Points, in no order, along strands that fork, close into loops and pass close to each other.
(in the rows, 100 means zero)
Two points are linked if the straight distance between their rows is under 31.9. Some points are linked to none.
Feti: [119,  93, 104,  88,  93,  97,  86, 102]
Dof: [115, 114, 105,  85,  92,  80, 113,  84]
vum: [119, 122,  89, 113, 159,  67,  87, 125]
feku: [ 68,  90,  67,  82,  65, 130, 127, 101]
Reb: [ 96,  86, 132, 107, 132, 107,  83, 121]
Renis: [108, 114, 128,  94, 141,  75, 109, 103]
rap: [ 87, 103,  97,  95,  68, 104, 124,  83]
peb: [101,  81, 123, 103, 101, 118,  76, 106]
Pora: [ 86,  86, 110, 107,  80, 129,  87,  88]
Mamor: [123,  97, 114,  79, 105,  93,  90, 105]
Mulum: [ 78,  94,  83, 126,  64, 118, 104,  79]
bam: [105, 129, 104,  97, 168,  77, 105, 136]
fanab: [132, 111,  86, 102, 118,  67,  79,  99]
fose: [ 76,  97,  52,  97,  64, 105, 137,  96]
fimi: [123, 110, 112,  81, 147,  82,  90, 120]
Lunu: [ 76,  95, 119,  88,  74, 133, 116,  85]
Fadim: [119,  86, 100, 101,  96,  99,  72, 108]
sufu: [113,  86, 104, 117, 105,  94,  72, 104]
nogo: [ 95,  82, 114,  99,  82, 127,  80,  99]
buvo: [ 70,  92, 100,  97,  66, 137, 113,  86]
Veku: [101,  97, 112, 114,  89,  94, 100,  84]
tomu: [ 79,  87, 101, 123,  74, 141,  85,  82]
lepa: [ 62,  96,  87, 103,  67, 139, 121,  84]
Luzu: [108,  96,  77,  92,  67, 102, 102,  95]
Non: [103, 112, 101,  87,  79,  88, 124,  82]
kuz: [ 73,  94,  96, 133,  73, 134,  90,  74]
Bebof: [ 63,  92,  61,  93,  66, 121, 134,  95]
tusa: [125, 109,  84, 109,  87,  71,  94,  85]
Kiru: [ 83,  97, 134,  92,  86, 118, 116,  84]
nus: [ 81, 104,  86,  96,  66, 106, 135,  84]
kogu: [ 85,  91,  82,  77,  61, 128, 116, 100]
bame: [114, 116, 111,  87, 156,  79,  96, 128]
pona: [121, 105,  97, 115, 145,  76,  81, 124]
fum: [ 94,  92, 129, 115, 144,  96,  94, 126]
tol: [ 87,  98,  57, 107,  59, 103, 119,  93]
zuvum: [ 53,  95,  74, 114,  68, 143, 123,  83]
Kidok: [114,  96, 101, 126, 138,  80,  78, 122]
Gira: [130, 110,  92,  99, 134,  70,  79, 109]
Kelif: [131, 113,  86, 107, 105,  64,  88,  90]
vap: [ 90,  95,  72, 120,  60, 102, 107,  84]
fup: [101, 125, 105, 110, 166,  82, 107, 144]
lifub: [116, 110,  72, 106,  72,  76, 104,  82]
voro: [125, 108, 112,  70, 126,  82,  89, 110]
sogu: [130, 118, 107,  65, 123,  76,  92,  97]
Laka: [ 93, 104, 124, 117, 154,  90, 102, 132]
lib: [126, 119, 101,  71, 104,  76, 102,  88]
deko: [114,  87, 107, 124, 120,  89,  73, 112]
fus: [ 91,  94, 135,  96,  96, 110, 104,  91]
Nako: [ 94,  91,  94,  73,  66, 123, 107, 101]
Bug: [102,  82, 127, 104, 117, 108,  80, 113]
tepi: [101, 100, 133,  95, 109,  94, 108,  92]

A fork is a point with three links, a tip a point with one. Leave the first point through the second and follow the links. Name the first fork or tip that comes.
fose; Bebof: Nako
Kelif; fanab: pona
tomu; Pora: Laka
fanab; Kelif: lifub
fus; Kiru: zuvum
fup; bam: voro
buvo; Lunu: tepi
lib; Dof: nus
